Points, in no order, along strands that fork, close into loops and pass close to each other.
Two points are linked if the straight distance between their rows is under 0.911. Some points are linked to none.
K_789: -.22  -.01  .01  -.18  .08  .14  -.24  -.32  .44  -.42  .10  .00  -.14  -.47  .02  .43  -.16  .18  -.19  -.27  -.05  .32  -.26  .30  -.15  .22  -.08
K_291: -.09  .10  -.11  -.08  -.10  -.07  .09  .17  .58  -.21  .42  .06  -.33  .00  -.29  -.21  -.40  -.07  -.42  -.18  .20  -.31  .04  .15  -.15  .29  -.22
K_944: -.28  .43  .23  -.01  -.49  .12  -.07  .14  -.47  .14  .04  -.01  .26  .31  .07  -.23  .02  -.14  .05  .15  .02  .17  -.14  -.04  .12  -.05  .00
K_358: -.22  .35  -.05  -.16  -.30  -.01  .08  .20  .24  -.03  .34  .21  -.02  .29  -.04  -.28  -.29  -.17  -.59  -.04  .24  -.30  .01  .10  -.10  .19  -.34
K_631: .03  .27  -.04  -.06  .19  .30  -.09  .05  .04  .08  .23  .00  .14  -.47  -.01  .27  -.12  .22  .04  -.06  -.12  .08  -.13  .07  .03  -.06  -.13
K_927: .06  -.69  .37  .06  -.06  -.17  .26  -.01  -.24  -.14  -.41  -.18  .00  .34  -.06  .02  .45  .04  .39  .28  .04  .04  -.08  .06  .03  .03  .08
K_383: -.34  -.29  .01  .13  -.42  -.30  .38  .29  -.24  .21  .23  .29  .09  .54  -.16  -.40  .25  -.10  .34  .15  -.05  -.61  .31  .35  -.23  -.10  -.15
K_114: .00  -.15  -.01  .22  .29  -.23  .16  -.56  .09  -.14  -.41  -.29  -.33  -.42  -.17  -.15  .02  .24  .28  .24  -.14  .14  .11  -.03  -.03  -.06  -.22
K_122: .02  .06  -.11  .42  .05  -.19  -.28  -.37  -.17  .24  -.61  -.18  -.07  -.13  .06  .14  .09  -.21  .20  -.11  -.01  .20  .19  -.30  .40  -.49  .20
K_293: .29  .18  -.06  -.30  .61  -.04  -.06  -.36  -.02  -.10  -.29  -.45  -.31  -.18  .10  .22  .10  .36  -.03  .13  -.16  .33  -.17  -.13  .07  .15  -.02
K_843: .36  .54  -.11  -.25  .07  .33  -.39  .02  .17  .38  .12  .13  .02  -.37  .16  .22  -.50  -.14  -.70  .16  -.09  .17  -.38  -.12  .23  .13  .00
K_188: -.37  -.06  .14  -.12  -.21  .02  .29  .05  .34  -.23  .36  .00  .20  .11  -.15  -.28  -.30  .11  .02  .30  .00  .34  -.48  .22  .08  .10  -.28
K_363: -.11  .12  -.17  .11  .06  -.13  .23  .35  .36  -.22  .57  .09  -.08  .01  -.27  -.13  -.04  -.09  -.09  .08  -.15  .11  .06  .18  -.15  .12  .07
K_946: .26  .51  .00  -.54  .15  .35  -.32  .09  .45  .18  .37  .07  .04  -.42  -.07  .38  -.57  .05  -.40  .00  -.13  .15  -.39  .07  .00  .26  -.08
K_268: .29  .09  .18  .02  .39  .17  -.43  -.69  .41  .04  -.42  -.19  -.34  -.41  .19  .50  -.36  .05  -.40  -.45  .01  .07  -.19  -.15  -.02  .04  -.06
K_656: .05  -.14  .04  .35  -.23  .22  -.41  .15  -.10  .23  -.04  .48  -.20  .22  .29  -.06  .03  -.19  -.34  -.28  .18  -.50  .20  -.31  .00  .08  .21
K_788: .11  .35  -.07  -.08  .16  .07  .07  -.43  .25  -.09  .22  .03  -.45  -.25  -.16  -.10  -.30  .07  -.47  -.35  -.02  -.25  -.02  -.06  -.22  .21  -.38
K_441: -.06  -.12  -.08  .20  -.19  .28  .17  .47  .03  .10  .47  .31  .34  -.29  -.11  .09  -.13  .09  .08  .10  .01  -.21  .06  .29  .00  .01  -.23
K_314: .04  -.04  .15  .18  -.08  -.19  -.03  -.27  .14  -.21  -.34  -.30  -.38  .07  -.19  -.41  -.13  -.07  -.09  .04  -.04  .10  -.28  -.31  -.20  .08  .16
K_969: -.19  .25  .14  .21  -.12  .00  -.08  -.10  .27  -.09  .13  -.13  -.43  .20  -.15  -.62  -.18  -.05  -.03  -.10  -.09  -.20  -.32  -.32  -.29  .07  .22
K_670: .03  -.41  .23  .02  .05  -.48  .28  -.11  .24  -.33  -.43  -.40  -.17  -.10  -.37  -.19  .14  .02  .51  .06  .01  .07  .21  .15  -.35  -.08  .11
K_207: -.15  .28  -.22  -.27  -.39  .22  -.42  .26  .47  -.02  .40  .16  .01  -.15  .06  -.11  -.42  -.31  -.35  -.09  .07  .06  -.22  -.02  .01  .26  .10
K_317: -.32  .41  .23  .27  -.37  .02  .07  .29  -.13  -.06  .37  .12  .36  .30  -.12  -.17  -.16  -.28  -.09  .09  .05  .26  -.17  .03  -.09  .02  .09
K_742: -.06  .14  .36  .41  -.23  -.13  .31  .19  .00  .05  .16  .02  .32  .15  -.24  -.21  -.15  -.23  .15  .15  .01  .07  -.29  .00  .02  -.17  .03
K_519: -.01  -.30  -.40  .27  .08  -.12  -.25  .07  .02  .17  -.16  .09  -.31  -.26  -.02  .08  .34  -.15  .34  -.12  -.02  -.21  .40  -.07  .14  -.28  .32
K_327: .17  .24  .15  -.06  -.11  -.12  -.10  -.40  .32  -.02  -.32  -.25  -.50  .00  -.04  -.31  -.30  -.18  -.29  -.30  .17  -.07  -.01  -.37  -.12  .06  .04
K_23: -.22  -.28  .14  .32  -.06  .08  -.26  -.21  .28  -.30  -.24  -.12  -.21  -.36  .06  .08  -.07  -.02  .04  -.07  -.04  .35  -.16  .00  .00  -.02  .08
K_495: -.01  .42  .20  -.16  -.11  .15  -.01  .06  .23  -.21  .35  .06  -.05  -.06  -.17  .13  -.31  -.10  -.21  -.25  .00  .21  .03  .14  -.35  .19  .13
K_838: .29  -.01  -.18  -.15  .65  -.11  -.04  -.38  .06  -.11  -.16  .02  -.20  -.26  .04  .48  .00  .20  -.28  -.34  .07  -.06  .42  .01  .08  -.11  -.12
K_764: -.06  .29  -.11  .07  -.03  -.02  -.08  .21  .16  .14  .24  -.04  -.28  .16  -.06  -.47  .05  -.13  .04  -.11  .02  -.38  -.16  -.24  -.03  -.05  .22
K_858: .06  -.10  -.01  .09  -.24  -.35  .19  .11  -.86  .51  -.28  .30  .15  .70  .11  -.16  .32  -.25  .05  .15  .03  -.51  .36  -.08  .24  -.33  .03
K_352: .01  -.65  .19  -.01  .06  -.45  .47  -.06  .36  -.40  -.27  -.29  -.04  -.09  -.34  -.06  .09  .10  .59  .37  -.06  .15  .15  .32  -.03  .07  -.20
K_793: -.11  -.53  .43  .23  -.36  -.42  .33  -.02  -.12  -.15  -.36  -.32  -.02  .39  -.22  -.39  .22  -.11  .43  .27  .02  .11  -.21  .00  -.21  .05  .20
K_714: -.31  -.24  .36  .30  -.39  -.21  .21  -.02  -.28  -.22  -.05  -.11  -.02  .62  -.12  -.38  .26  -.04  .22  .01  .04  .06  -.34  .01  -.20  -.03  .11
K_603: .13  .05  -.38  .05  -.03  -.04  -.39  -.31  .04  .27  -.44  .18  -.45  -.12  .19  -.08  -.03  -.21  -.26  -.44  .18  -.34  .57  -.37  .19  -.15  .37
K_677: .33  .12  .06  -.22  .26  .44  -.31  -.37  .25  .13  .06  .03  -.23  -.44  .14  .44  -.42  .09  -.47  -.33  .04  -.03  -.09  -.04  .02  .22  -.08
K_768: .40  .25  -.27  -.27  .31  .36  -.38  -.10  -.06  .29  -.09  .23  .09  -.19  .40  .29  -.24  -.11  -.66  -.01  .08  .09  -.09  -.23  .31  .04  -.13
K_311: -.11  .51  -.03  .07  -.31  .00  -.04  -.13  .08  .24  .18  .13  -.24  .16  -.06  -.38  -.38  -.26  -.67  .05  .12  -.21  .25  -.07  -.08  .18  -.24
K_402: .04  .06  .00  .12  .03  -.29  .15  -.14  -.25  .19  -.36  -.12  .20  -.11  -.11  .18  .24  -.19  .50  -.09  -.06  .28  .58  .08  .02  -.34  .22
K_110: -.29  -.32  .02  .16  -.28  -.09  .19  .20  -.16  -.02  .07  -.06  .09  .22  -.13  -.23  .41  -.15  .43  .38  -.12  .25  -.05  .08  .12  .07  .19
K_63: -.01  .40  -.13  -.15  .19  -.27  .07  .01  -.10  -.16  .10  -.17  .11  .13  .01  -.12  .25  -.07  .15  .04  -.12  .31  -.27  -.05  .18  -.12  .13
K_299: -.09  .61  -.33  -.23  .03  -.06  -.10  .10  .03  .03  .32  -.05  -.11  -.02  .04  -.37  .09  -.05  .10  -.12  -.10  .05  -.31  -.17  .14  -.05  .14
K_972: .15  -.04  -.26  -.14  .12  -.08  -.19  -.14  .10  .08  -.24  .05  -.36  -.03  .00  -.04  .10  .00  .11  -.32  .13  -.25  .41  -.21  .09  -.15  .16
K_290: .25  -.53  .00  .11  .26  .16  -.26  -.22  -.31  .36  -.69  -.10  .20  -.04  .28  .52  .10  -.03  .11  -.16  .27  -.11  .54  -.23  .23  -.30  .23
K_453: -.19  -.07  .04  -.13  -.23  -.28  -.01  -.42  -.14  -.15  -.64  -.29  -.15  -.11  -.10  -.20  .16  -.02  .22  -.01  .07  .22  .30  .08  -.01  -.09  .04
K_76: -.22  -.25  .01  .55  .17  -.29  -.20  -.40  -.12  .14  -.61  -.40  .02  -.41  -.02  .42  .28  .00  .54  .07  -.18  .31  .18  .18  -.03  -.43  .20
K_53: -.08  -.27  -.10  .51  .35  -.09  -.25  -.32  -.23  .25  -.46  -.07  .30  -.39  .22  .57  .33  .00  .37  -.04  -.18  .18  .31  .12  .28  -.48  .12
K_44: .05  .05  -.29  .20  -.30  -.15  -.01  .37  -.82  .42  .05  .37  .39  .57  .25  -.18  .40  -.31  .06  .15  -.04  -.43  .05  -.09  .18  -.28  .04
K_811: .12  .09  -.40  .05  -.03  .04  -.36  -.07  -.43  .34  -.24  .25  .16  .00  .31  .09  .16  -.18  -.13  -.08  .00  .07  .14  -.29  .46  -.16  .05
K_747: -.02  .47  .03  -.21  -.29  .10  -.25  .29  -.42  .12  .11  .03  .33  .44  .23  -.07  -.06  -.27  -.30  .11  .09  .08  -.39  -.15  .22  .12  .20
K_790: .22  .06  .14  .05  -.03  -.09  -.33  -.49  .05  .12  -.66  -.36  -.44  -.09  .10  -.15  -.18  -.11  -.06  -.33  .14  .03  .00  -.53  .00  -.03  .31
K_588: .05  .16  .08  -.31  -.10  -.10  -.13  .10  .30  -.37  .31  .13  .04  .34  -.08  .04  -.06  -.08  -.36  .03  .13  .23  -.45  .09  .05  .18  .01
K_458: .26  -.28  .12  .23  .54  .06  -.37  -.81  .28  .07  -.55  -.21  -.56  -.43  .21  .43  -.27  .14  -.27  -.54  .02  -.12  .22  -.29  -.18  -.02  .08
K_815: .24  -.09  .18  .00  -.03  .12  .00  .26  -.19  .17  -.14  -.02  -.23  .30  .00  -.10  .05  .03  -.07  .04  .17  -.32  .09  -.37  -.03  .14  .23
K_694: -.04  .24  .32  -.08  .03  .14  .01  .08  .14  -.35  .15  -.30  -.01  -.08  -.14  .14  -.04  .08  .15  -.03  -.09  .47  -.13  .16  -.34  .19  .30
K_963: -.17  -.03  .15  -.12  -.11  -.06  .17  .07  .09  -.35  .27  .07  .21  .36  -.06  -.19  .01  .16  -.20  .04  .09  .03  -.48  .17  .00  .08  -.28
K_39: -.26  -.07  -.20  .08  -.10  -.23  .07  .19  -.16  .16  -.07  -.30  .10  -.03  -.02  -.12  .44  -.14  .76  .28  -.33  .26  -.02  .02  .28  -.14  .35
K_483: .22  .14  -.11  -.17  .49  -.10  .19  -.18  .19  -.12  -.01  -.17  -.34  -.03  -.13  .00  .16  .18  -.15  .18  -.11  .05  .08  -.11  .11  .15  -.09
K_423: -.11  .03  -.18  .28  -.26  .39  -.34  .20  .04  .07  .36  .50  -.30  .05  .17  -.24  -.13  -.02  -.39  -.29  -.03  -.46  -.03  -.22  -.13  .18  .06
K_30: -.20  .20  .34  .07  -.03  -.16  .20  -.01  .37  -.30  .09  -.39  .03  -.08  -.37  -.26  -.26  .02  .20  .11  -.15  .53  -.36  .04  -.36  .08  .13
K_136: .02  .29  -.30  -.23  .05  .03  .08  .49  .12  -.05  .47  .20  .09  -.02  -.01  .00  .06  -.04  -.29  .20  -.02  .02  .14  .19  -.02  .27  .01
K_630: -.35  -.40  .11  .20  .04  -.31  .46  .14  .45  -.35  .18  -.20  -.02  .17  -.32  -.54  -.08  .06  .37  .40  -.13  .22  -.47  .00  -.19  .12  -.07
K_641: .20  -.02  .33  .14  .23  -.14  .41  .02  .27  -.18  .06  -.18  -.15  .13  -.36  -.23  -.23  .11  -.24  .37  -.05  .06  -.08  -.02  -.16  .27  -.19
K_434: -.08  -.19  -.16  -.31  .02  -.14  .34  .28  .00  -.10  .35  .13  .28  -.01  .07  -.08  .45  .16  .66  .13  -.13  -.19  -.09  .24  .22  -.06  -.18
K_998: -.16  -.60  .09  .19  -.19  -.31  .51  .09  .00  -.09  -.10  -.02  -.05  -.04  -.40  -.15  .14  .10  .37  .40  -.04  -.05  .33  .36  -.02  .03  -.19
K_618: -.12  .01  -.15  .04  .11  .14  .08  .17  .37  -.11  .44  .19  .24  -.56  -.24  .18  -.30  .09  .08  -.10  -.09  .05  .02  .29  -.06  .12  -.30
K_614: -.11  -.25  .29  .16  -.35  .03  .13  .43  -.41  .23  .10  -.01  .23  .69  -.01  -.19  .32  -.18  .34  .17  .00  -.38  -.24  -.12  .05  -.04  .13
K_904: .06  .51  -.17  -.10  -.23  .17  -.25  .66  -.32  .21  .43  .23  .51  .30  .32  .09  -.09  -.19  -.32  .07  -.08  .05  -.32  .00  .04  .03  .07
K_210: .23  .21  .05  -.24  .09  .30  -.11  .11  .04  -.03  .24  .19  .26  -.42  .05  .46  -.26  .07  -.07  -.41  .10  -.12  .19  .21  -.21  .02  -.14
K_526: .37  .06  .19  -.24  .39  .23  -.30  -.38  -.03  .06  -.56  -.36  -.24  -.07  .20  .44  -.04  .08  -.01  -.44  .18  .16  .38  -.22  -.12  .03  .39
K_376: -.12  -.01  .18  .06  .20  -.20  .37  -.46  .11  -.24  -.26  -.35  -.21  -.22  -.27  -.37  -.14  .39  .15  .36  -.26  .22  -.09  .06  -.29  .10  -.38
K_248: .19  .01  -.07  -.28  .50  .04  .01  -.45  -.28  .01  -.55  -.33  -.05  -.07  .25  .29  .20  .31  .19  .09  -.04  .32  .14  -.04  .25  -.06  .04
K_250: .28  -.30  .12  .33  .04  -.01  .03  .23  -.09  .13  -.16  .19  .09  .00  -.14  .24  .09  -.22  -.17  .01  .16  -.15  .42  .06  -.05  -.09  .19
K_231: -.22  -.29  .05  .36  .08  -.05  -.11  -.31  .15  -.06  -.28  -.14  .06  -.43  -.08  .29  .14  .06  .29  -.02  -.05  .33  .11  .23  .04  -.29  -.17
K_145: .13  -.09  .07  .18  -.11  -.04  .07  .27  -.45  .23  -.02  .18  .31  .22  .09  .33  .31  -.28  .13  .01  .02  .02  .29  .13  .05  -.14  .26
K_941: -.18  -.26  -.05  .01  -.24  -.51  .37  -.08  -.03  -.14  -.13  .03  -.22  .30  -.23  -.46  .16  .08  .09  .30  .09  -.13  .28  .13  -.10  .05  -.22
K_508: .28  -.08  -.21  -.35  .09  .15  .11  .30  -.48  .30  -.03  .19  .26  .25  .27  .16  .25  .11  .10  .00  .13  -.52  .35  -.04  .11  -.09  -.13
K_634: .17  .10  .09  -.04  .02  .12  -.24  -.60  .50  -.10  -.09  -.14  -.76  -.24  -.12  -.13  -.44  -.05  -.43  -.43  -.01  -.14  -.14  -.25  -.22  .34  -.14
K_273: .02  -.39  .07  .09  -.25  -.27  .41  .13  -.56  .30  -.15  .32  .14  .40  -.07  -.16  .31  -.10  .24  .21  .06  -.58  .34  .11  .02  -.26  -.15
K_823: .17  .25  .17  .11  .21  -.11  .33  -.26  .23  -.23  .12  -.03  -.29  -.09  -.38  -.08  -.35  .17  -.41  .00  -.08  -.14  .10  .12  -.25  .22  -.45
K_389: .30  .17  -.40  .05  .14  .28  -.38  -.03  -.42  .33  -.20  .38  .40  -.21  .49  .35  -.16  -.11  -.42  -.05  .14  .08  .20  -.23  .33  -.26  -.03
K_235: .34  .02  .00  -.27  .15  .47  -.36  .07  .10  .04  .28  .38  .06  -.33  .28  .54  -.40  .22  -.42  -.40  .11  -.27  -.14  .06  -.10  .12  -.15
K_844: .30  -.23  -.11  .12  .05  .16  -.13  .05  -.24  .24  -.16  .40  -.03  .29  .27  .11  .03  .02  -.30  -.39  .30  -.54  .37  -.33  -.02  -.11  .05
K_90: -.34  .09  -.25  -.59  -.41  .04  .17  .52  -.18  -.05  .45  .27  .49  .28  .26  -.06  .10  .13  .15  .25  -.05  -.03  -.23  .38  .12  .11  -.23
K_499: .21  .27  .10  .07  .21  .11  -.16  .02  .09  .19  -.11  -.35  -.11  -.08  -.08  -.12  -.18  -.03  -.09  .20  -.09  .22  -.45  -.37  .21  .03  .18
K_733: -.13  -.37  .15  .06  -.37  -.08  .17  .42  -.29  .13  .09  -.18  .36  .54  -.05  -.19  .27  -.26  .55  .45  -.14  .03  -.36  .01  .30  .07  .19
K_541: .26  .36  -.18  -.34  .27  -.08  .12  .21  .23  .05  .11  -.14  -.16  -.06  -.10  .07  -.10  .03  -.19  .31  -.12  .19  .18  .08  .15  .22  .02
K_128: -.15  -.31  -.32  .24  .05  -.26  -.06  -.09  .01  .12  -.15  -.08  -.12  -.24  .00  -.02  .57  -.08  .69  -.02  -.24  .03  .14  .04  .17  -.40  .26
K_474: .09  .23  -.02  -.43  .35  .03  .14  -.23  -.46  -.09  -.21  -.16  .09  .07  .13  .14  .26  .33  .17  -.13  -.04  .11  .21  -.02  .06  -.10  .08
K_377: .30  -.05  -.32  -.21  .48  .08  -.20  -.46  .01  .09  -.23  .12  .03  -.29  .36  .64  -.08  .08  -.60  -.21  .11  .14  .41  -.04  .28  -.01  -.17
K_814: .10  -.11  .33  -.04  .05  .32  -.06  .23  .00  -.09  -.04  -.22  -.32  .12  -.08  .03  .15  .17  .14  .01  .06  -.05  -.03  -.13  -.20  .31  .30
K_251: .37  -.34  .08  .09  .17  .23  -.19  -.06  -.10  .22  -.28  .17  .08  -.04  .22  .39  .03  .02  -.19  -.18  .23  -.15  .36  -.11  .08  -.17  .04
K_783: -.11  .10  -.09  .10  .17  -.35  .31  .02  .01  -.28  .23  .02  -.05  .13  -.19  -.19  .32  -.01  .18  -.02  -.10  .13  .03  .12  -.15  -.05  .06
K_192: .09  .20  .13  -.15  .23  .10  -.12  .19  .49  -.07  .25  -.28  -.23  -.05  -.11  -.14  -.28  .00  -.20  .22  -.09  .26  -.59  -.13  .00  .31  .14
K_451: -.01  .08  .19  .00  .25  .15  .21  .10  .33  -.23  .39  -.13  -.19  -.05  -.26  -.11  -.26  .23  -.27  .37  -.18  .16  -.44  .09  -.24  .40  -.17
K_960: -.11  -.03  -.11  .25  -.16  .37  -.23  .01  -.49  .26  -.08  .32  .25  -.14  .29  .00  .16  -.02  .03  .00  -.03  -.16  .07  -.07  .22  -.25  -.10
K_918: .11  .03  -.29  .04  -.16  .38  -.23  .11  -.41  .30  .08  .45  .32  -.45  .42  .23  -.06  .12  .04  -.24  .07  -.36  .34  -.01  -.04  -.16  -.13
K_650: -.09  .16  -.11  .29  -.13  -.15  .12  .32  -.40  .09  .34  .38  .30  .50  .15  -.09  .30  -.29  -.12  .00  -.04  -.23  -.12  -.04  .15  -.23  .00
K_480: .04  -.13  .23  .21  -.07  -.54  .22  -.02  .00  .05  -.44  -.26  .04  -.01  -.29  -.12  .26  -.16  .53  .03  .03  .19  .26  .08  -.17  -.29  .36
K_961: -.25  -.10  -.19  -.29  -.06  .06  -.03  -.16  .50  -.48  .11  -.17  -.29  -.42  -.15  .12  -.08  .14  -.08  -.03  -.04  .27  .15  .28  -.11  .22  -.09
K_791: .28  .17  .22  -.01  .32  .06  -.52  -.61  -.07  -.02  -.67  -.55  -.36  -.14  .28  .30  -.13  .03  .01  -.30  .02  .32  .01  -.46  -.10  .04  .45
K_435: .16  .16  -.19  -.29  -.09  .27  -.15  -.05  .12  .17  .09  .22  -.14  -.17  .09  .06  -.23  .03  -.40  -.09  .15  -.31  .38  -.06  .08  .21  -.15
K_313: -.06  .33  -.10  -.44  -.25  .22  -.23  .27  .52  .10  .55  .21  .19  -.27  -.11  .12  -.58  -.06  -.35  -.01  .08  .15  -.56  .11  -.01  .14  -.13
K_155: -.37  -.06  .21  .06  -.13  -.06  .13  .19  -.18  -.27  .33  .04  .08  .55  .00  -.28  .21  .11  .06  .12  -.14  .14  -.65  .04  -.08  .10  .05
K_264: -.21  -.24  .07  -.06  -.50  -.07  .36  .55  -.28  .36  .25  .06  .42  .59  .00  -.22  .31  -.12  .46  .33  .01  -.51  -.04  .23  -.04  -.04  -.07
K_209: -.21  -.04  .20  -.07  -.20  -.32  .47  -.38  -.02  -.32  -.21  -.12  -.14  .07  -.34  -.44  -.07  .22  .21  .16  -.02  .05  .20  .19  -.28  .05  -.33
K_787: .10  .00  .19  -.30  -.07  -.15  -.17  -.22  .32  -.49  -.16  -.13  -.27  .13  .01  .06  -.06  -.07  -.39  -.18  .14  .29  -.27  .01  -.03  .22  .08
K_152: .02  -.36  .33  -.13  -.09  .12  .20  .26  .01  -.12  -.07  -.20  .02  .24  -.03  .08  .21  .09  .08  .25  .13  .05  -.10  .10  -.03  .19  .12
K_463: .21  .49  -.21  -.13  .13  .19  -.21  .39  -.54  .10  .23  .33  .44  .16  .41  .33  .07  -.12  -.37  -.02  -.05  .22  -.07  .04  .08  -.06  .14
K_661: -.47  .04  -.19  -.20  -.42  -.05  .24  .49  -.10  -.04  .70  .38  .55  .45  .21  -.14  .07  -.04  -.02  .22  -.02  -.36  -.08  .36  -.09  .08  -.38
K_862: -.15  .04  -.35  .18  -.36  -.15  .20  .54  -.22  .11  .60  .53  .58  .28  .24  -.15  .14  -.25  .01  .04  -.03  -.31  -.17  .21  .15  -.24  -.22
K_456: -.28  -.09  .08  .22  -.09  .14  -.40  -.18  .19  -.37  .10  .18  -.06  -.30  .05  .28  .04  .01  -.32  -.18  -.11  .50  -.26  .18  -.07  .14  .09
K_415: .08  .13  -.01  .24  .26  .12  -.03  -.07  -.18  .19  -.18  -.15  -.16  -.24  -.08  .05  .14  .07  .16  .14  -.21  .16  .22  -.07  .01  -.11  .22
K_546: .13  .01  -.01  .03  .10  .09  -.21  .18  -.37  -.04  -.04  .20  .31  .18  .21  .49  .24  -.13  -.24  -.12  .01  .31  .07  .00  .16  -.07  .32
K_643: -.29  -.34  .23  .13  .11  .02  .02  -.16  .22  -.39  -.01  -.15  .08  -.24  -.06  .01  .16  .36  .50  -.10  -.18  .21  -.42  .19  -.13  -.11  -.11
K_735: -.32  -.19  .13  .15  .03  -.23  .50  -.35  .37  -.48  .05  -.30  -.09  -.13  -.34  -.54  -.30  .29  .33  .28  -.18  .32  -.34  .06  -.38  .13  -.35
K_224: -.32  -.24  .17  .13  -.01  .34  -.03  -.16  .21  -.28  .16  -.04  .21  -.47  -.07  .02  -.14  .31  .20  .15  -.19  .37  -.60  .20  .02  -.05  -.34
K_361: -.08  -.17  .15  .11  -.18  .03  .21  .07  .42  -.26  .28  -.08  -.06  -.15  -.35  -.13  -.39  .07  .01  -.16  .18  -.18  .16  .15  -.23  .23  -.28
K_129: .13  -.39  -.10  .15  .53  -.10  -.10  -.32  -.34  .30  -.52  -.08  .25  -.22  .17  .64  .23  .17  .33  -.18  .03  -.04  .70  .04  .19  -.38  .03
K_254: .10  .05  -.04  -.01  -.08  -.18  .18  -.01  -.48  .19  -.21  -.08  .10  .33  -.01  -.25  .28  -.01  .20  .15  .00  -.09  .00  -.17  .29  -.22  .04
K_274: .27  .07  -.25  -.23  -.11  .44  -.10  .41  -.55  .42  .21  .37  .44  .01  .54  .20  -.05  .01  -.11  -.09  .18  -.50  .28  -.07  -.04  -.15  -.08
K_190: .05  .14  .07  .13  -.04  .10  -.14  -.25  -.08  .00  -.05  .16  -.05  .03  .05  -.02  .01  -.05  -.33  -.19  .14  .04  -.09  -.13  .21  -.05  -.03
K_922: .02  -.22  -.10  .29  .24  .12  -.14  -.49  .08  .07  -.41  -.08  -.41  -.52  -.02  .09  -.08  .17  -.14  .14  -.08  -.02  .19  -.10  .13  -.07  -.24
K_827: -.42  -.02  -.20  .18  -.25  .11  .15  .47  .27  -.11  .76  .24  -.03  .10  -.17  -.36  -.08  -.09  .02  .07  .01  -.16  .15  .20  -.31  .18  -.02
K_686: -.21  .12  -.32  -.38  -.29  .07  -.07  .34  -.18  .16  .21  .12  .40  .11  .25  -.09  .24  -.02  .18  .19  .03  -.10  -.21  .02  .31  -.09  -.11
K_295: .27  .16  -.35  -.52  .05  .10  .08  .33  -.09  .17  .21  .11  .30  -.01  .32  .02  .08  .10  .10  .03  .09  -.32  .04  .01  .30  -.02  -.23
K_818: .26  -.25  -.08  .15  .74  -.16  -.18  -.58  .33  -.04  -.49  -.30  -.34  -.37  -.01  .44  .04  .13  -.16  -.28  .00  .00  .28  -.06  -.08  -.14  .05
K_766: -.08  -.20  .17  .01  -.21  .13  .28  .20  .04  -.04  .26  .11  .15  .01  -.17  -.03  -.07  .10  .22  -.08  .10  -.30  .12  .20  -.15  -.02  -.18
K_73: -.50  -.07  -.22  .03  -.53  -.04  .18  .52  .00  .09  .50  .17  .13  .34  -.02  -.33  .13  -.24  .23  .07  -.02  -.41  .29  .19  -.24  .08  .05
K_802: -.16  -.04  .26  .37  -.02  -.23  .47  .16  .31  -.09  .22  -.25  .14  .05  -.49  -.29  -.20  -.03  .34  .16  -.02  .17  -.20  .09  -.21  -.09  -.05
K_75: .47  -.04  -.01  -.21  .36  .11  -.07  .05  -.05  .15  -.33  -.18  -.17  .20  .17  .00  .06  .17  .00  .03  .11  -.25  -.09  -.42  .27  -.01  .13
K_970: -.31  -.15  .18  -.35  -.07  .24  .01  .05  .31  -.27  .36  .18  .28  -.15  -.15  .15  -.35  .26  .01  .04  .01  .30  -.62  .31  -.03  .11  -.33
K_604: .15  .10  -.14  -.42  .15  .15  -.18  -.24  -.21  .01  -.36  -.08  -.15  .03  .26  .14  .09  .05  -.02  -.36  .09  -.02  .38  -.19  -.03  -.01  .23

A piece is all that can be reached along the links. How many separate loops has the piece of each point below (a circle has one, a figure eight two, a Y none), and how many tips (points with one link)?
K_274: loops 2, tips 3
K_670: loops 0, tips 5
K_291: loops 0, tips 2
K_188: loops 0, tips 3

How many points has the smallest loop of links through each point below? Write 0 if it is on no loop.
K_248: 18
K_145: 0
K_733: 19
K_814: 0
